Each row is a point on a landscape with many valleys, with its height.
A ball rolls from a point to the lowest of its 2 nearest points, and stops where none of them is lower. Distance is the straight distance between rows; heights are no part of it.
<718> height 217: [ 48  24  18  13 -16  16  50 -17 -54 -14 -29   2  47 -39  29  47  32 -30
   4  22]
<313> height 358: [-87 -15 -76  20 -26   6  13 -23  37 -44  19 -24 -66  26  29  22 -18 -50
  -9 -35]
<9> height 698: [-18  63 -46 -32 -12  21  26  30 -22  68  11 -82  -1  26  -6 -72 -24   4
  28   2]
<623> height 408: [-28 -50 -20  14 -18 -12  16  -5  40 -41  31  16 -61  66  34  36  -7 -64
 -27 -37]
<651> height 786: [ 16 -28  24 -18   0 -50 -29  11  33 -18  24  30 -40  82  14  25  -7  28
 -21  -8]
<348> height 620: [ 32  51   4   3  22  63  -4  18 -38   3 -42 -23  48 -28  -8 -42  39  33
  18  13]
<126> height 234: [  3  29 -33  33  36  69 -50 -21  -7   6 -11 -19  52 -47 -46 -37  30  29
  23  15]
<863> height 255: [-41   2  -2  13 -15  -8  56   1  11   3   5 -32   1  12   2  24 -11 -99
  15  10]
<593> height 601: [ -4   5   1  39  17  35  -1 -41 -12 -57 -26  32  36 -69   1  -8  52  -2
  11  -1]
<598> height 424: [ 16  17   3  53  31  28  35  21  46  31   8   1  60 -44 -33  13   9  -1
   5  22]
<207> height 718: [ 27 -41  83  27  -7 -70 -45 -19  15 -10   1  60 -12  15 -12  34  21  18
  17 -12]
<305> height 326: [ 35 -59  79  33  -8 -42 -24   4  -3  -8   6  81 -24 -56 -24  42  12  20
 -43  -5]
<401> height 517: [ 20 -27  32  50   9   4  11 -20  -8 -49 -17  61  23 -70  11  11  49  -9
   5  -6]
<7> height 650: [-37  34 -48 -38 -10  12  17  64 -18  49  18 -62 -26  59  10 -80 -32  -6
  24 -19]
<87> height 665: [ -9  26 -19  25   3  27  -4 -52 -16 -33 -37   5  45 -45  -1  -6  31   5
  22   5]
<635> height 250: [-21   4 -80 -41  -8  48 -30 -47 -25  43  49 -75 -19 -48 -23 -41 -66  -2
 -10  30]
<792> height 191: [-35   6 -92 -20  -4  40 -31 -54 -12  23  38 -29  -2 -49 -21 -41 -40  18
  -4  18]
<268> height 810: [ 34 -30  79 -25  13  -9 -65  11  24 -65  12  57 -50  -5 -20  -7  27  67
  -3   6]
<214> height 528: [-83  14 -55   0   2   5   3 -19  61  12  35 -32 -15  -3 -22 -21 -37 -22
  21   1]
<437> height 211: [ 46 -48  86  27  -2 -23  -9  35  -1  12 -17  53   0 -58 -33  30  -3  27
 -56   3]
<182> height 388: [ 32  56 -55 -27 -20  55 -48 -58 -51  54   3 -99  13 -37 -15 -39 -35  28
   5  25]
<308> height 702: [ 24  -5  40 -22   6 -56   0  18 -30  19 -26   5 -32  94  22 -10   2  24
 -38 -38]
<879> height 563: [ 11 -26  35  43  14 -20 -20   2  55 -31  15  69   9 -27   3   0  22  30
  14  -2]
<346> height 476: [ 24  61 -42  -3  -4  64 -53 -48 -47  38 -19 -75  35 -35 -31 -43   3  33
  18  22]
<769> height 603: [-58   3 -68 -50 -10  28  -7  46  -5  20  24 -45 -28  56  17 -46 -41  -5
  15 -18]
<737> height 626: [ 25 -56  47  12  -9 -78  -6  -9 -18  33  -1  33 -10  47   5  54   3 -39
   1 -27]
<446> height 322: [ 43  53  16  10 -15  41  60 -10 -34   7  -1 -15  46 -42  11  57  22 -24
  -2  32]
<265> height 672: [  9   7   9  19  36  76  -7 -19 -26 -62 -31  15  32 -77 -17 -18  58   4
   9   0]
<145> height 505: [-55  26 -68  -2   1  11   4 -51  31  21  15 -50   0 -28 -26 -13 -36 -16
   4   9]
<406> height 548: [-69  16 -56  -1  -4 -13  -8  -8  59   6  15 -18   2  20  -3 -13 -33   6
  39 -12]
<75> height 367: [ -2  34 -43  -1  12  67 -57 -24 -36  23 -15 -41  44 -30 -31 -59  11  39
  34  11]
<871> height 515: [ 29 -44  44  32   3 -34  51  26  21  31  20  28  13 -34  -9  40  -6 -60
  -2   7]
<47> height 721: [-38  23 -43  13 -12   6 -17 -66 -18 -45 -45  -4  26 -31  12  -8  14   8
  30 -11]
<517> height 390: [ 10  67   1  -3 -28  26  58 -29 -20  24   3 -53  35 -13   3  47   6 -48
  15  24]
<82> height 533: [ 20 -31  66 -11   6 -48  41  39 -12  41   2  -1 -23  49  -4  24 -14 -42
 -42 -12]
<218> height 572: [-57  12 -76 -44  -4  30  -5  12  -8  25  24 -39  -9  17  -2 -40 -42   1
  14   2]
<356> height 293: [-63 -15 -21  22 -21 -15  36  -4  27 -16   3 -29 -24  33   9  21 -16 -93
  12 -12]
<763> height 694: [ 18  -3  37 -13  -4 -40 -65   2  48 -45  -5  27 -14  60  11 -16  15  53
  50  -3]
<361> height 436: [-19 -57  11   2   1  -3  30  17  18 -26  21  13 -59  64  19  31 -16 -80
 -44 -20]
<204> height 752: [-33  71 -25 -29 -29  20  46  -9 -19  24 -13 -96 -10  21   3   5 -20 -52
   5  14]
<541> height 602: [ 56   3  36  -8  31  63  -6  73 -34  -2 -31  15  22 -52  -7 -49  29  47
 -17  11]
<632> height 849: [ 39 -35  68 -44  16  26 -73  24  21 -75  24  41 -48 -11 -17 -35  35  63
  27  -6]
<122> height 534: [-34  15 -56 -32   4  17   5   8  -5   6  -2 -10  14  14  15 -30 -21  13
  11   1]
<616> height 586: [-30  14 -39  -9   0  -5 -36  12  54  -2  17  13  14  28   7 -30 -17  44
  53  -3]
<500> height 310: [  4  44 -65 -46 -18  52 -19 -38 -40  58  26 -96  -5 -26 -20 -33 -49   6
  -4  27]
<784> height 636: [  6  -6  17 -18   6 -40  19  23   0  11 -23   0   0  65  28  -2 -11  -6
 -12 -22]
<628> height 354: [ 20  37 -16  40  38  57  -5  13  17  29  -7 -17  64 -38 -39 -11  24  26
  10  28]
<251> height 384: [ 41  33  20 -11  -1  10  51  16 -48  -4 -41  -7  38  -7  28   4  21  -4
 -14  15]
<166> height 356: [ 27 -16   5  25 -18 -20  35 -31 -41 -20 -24  30  37 -34  33  39  27 -45
  12   3]
<506> height 467: [ 23  -9  26  45  17   5  59  36  45  29  16  13  38 -48 -22  28  -2 -30
  -5  22]
<460> height 437: [  0  49 -26   2  -6  26  38 -29  -6  16 -13 -36  48 -21  -8  15   1 -14
   7  25]
<142> height 345: [ 52 -22  75  17  18  -4   4  58   6  22 -30  32  19 -37 -23   2   0  38
 -42   7]
<95> height 630: [ -8   9  -6 -12  -2 -15 -60  13  49 -22  -1  21   8  42  14 -37   1  55
  65  -8]
<350> height 425: [ 34 -55  52  45  -1 -38  -1 -13  -8 -22   1  77  -1 -57  11  30  29 -11
 -10  -8]
<395> height 383: [-53 -26 -55  10 -21  -9  14  -8  49 -52  38  13 -56  43  43  23  -9 -37
 -13 -32]
<545> height 457: [-17 -13 -18   1   3 -26   3  -6  27 -34   1  37   5  22  33   7  -6   3
   4 -14]
<351> height 722: [ 23 -16  67 -29   9 -52 -23  20 -41   8 -19  31 -46  66   1   6  12  52
 -52 -20]
<211> height 468: [ 37 -17  40  15  -3 -31  19  -8 -38 -10 -45  24  35  -2  24  21  21 -19
   8  -5]
<156> height 703: [ 24  -2  12  -5  35  63  -7  27 -24 -35 -27  32  27 -57  -1 -32  31  30
  -5  12]
<70> height 814: [ 20 -42  30 -24  -3 -39 -33   6   6 -25  35  41 -70  83  -4  52   9  43
 -55  -2]
<829> height 481: [ 60   3  61  19  32  29  -9  79  -4  19 -40  11  24 -38 -20 -34  18  49
 -24   3]
<615> height 513: [  8 -26  22  18  12 -27  -1  -2  24 -26  -4  57  11  -5  19   9  10  12
   3  -7]
<365> height 656: [ 24 -32  76 -18   1 -50   3  28 -50  24 -16  35 -33  21 -12  30  -3  28
 -73  -9]
<478> height 732: [ -21   82  -30  -35  -17   28   32   -4  -11   54    1 -105   -7   12
  -15  -27  -26  -25   14   16]
<512> height 115: [-65   6 -98 -17 -10  18 -35 -37  13  -6  34  -9 -22 -19   4 -26 -34  28
  16  -2]
<117> height 673: [ 22 -56  62  16 -15 -86 -38 -19  -5  12  21  54 -36  42 -14  64  16   3
   1 -16]
<24> height 482: [ -1 -35  27 -24  16 -13  47  38   4   2   7   7 -28  47  16  17 -21 -51
 -49  -5]
<848> height 516: [ 42  61   4  -8  10  49  34  21 -42  13 -30 -22  42 -22   9 -17  29  21
  -2  25]
<357> height 579: [-16  14 -23 -26   7  -4  33  26   5  10 -13 -15  15  32  21 -15 -17  -8
  -1  -2]
<886> height 194: [-56   7 -83 -14 -16   2 -40 -22  12 -38   8   4 -17  10  27 -16 -16  39
  30 -14]
<458> height 749: [ 28 -11  28 -29  -6 -52 -59  14  40 -26  17  20 -38  91   9   1   6  57
  10   5]
<16> height 762: [ 30 -38  85  13  -3 -52 -54 -11  30 -42  19  62 -41  -3 -23  27  31  47
  -3   4]
<697> height 332: [-91   2 -63  14 -19  -2  24 -33  22 -23   5 -48 -42   7   4  18 -26 -66
   0 -15]
<834> height 582: [ 26 -44  53   8  -3 -65  30  16  -4  45  -3   9   0  33   2  37  -7 -60
   3 -17]
<94> height 417: [-39  -7 -50   3 -11 -23  -6 -12  49 -45  28  30 -21  26  35  10  -5   4
   7 -19]
<230> height 559: [ 26 -72  48  14  -1 -52  33  19  -2  29  31  47 -28 -20  -9  55  -8 -59
 -33  -3]
<195> height 477: [-38  29 -53  -1  -5   8  28 -38  11   4  -3 -31  22 -21  -4   5 -18 -22
   5  13]
<61> height 600: [ 34 -54  61  -3  -1 -49  21  17 -39  21  -5  40 -18  -2  -2  53  -3 -16
 -56  -4]
<657> height 754: [  0  59 -39 -17  -2  25   4  13 -30  47 -17 -48  32   7   1 -62  -2  33
  29   2]

For each start below, name the point where the ball stops.
<61> -> <126>
<82> -> <863>
<458> -> <718>
<214> -> <718>
<478> -> <122>
<182> -> <512>
<268> -> <863>
<632> -> <863>
<615> -> <863>
<156> -> <437>
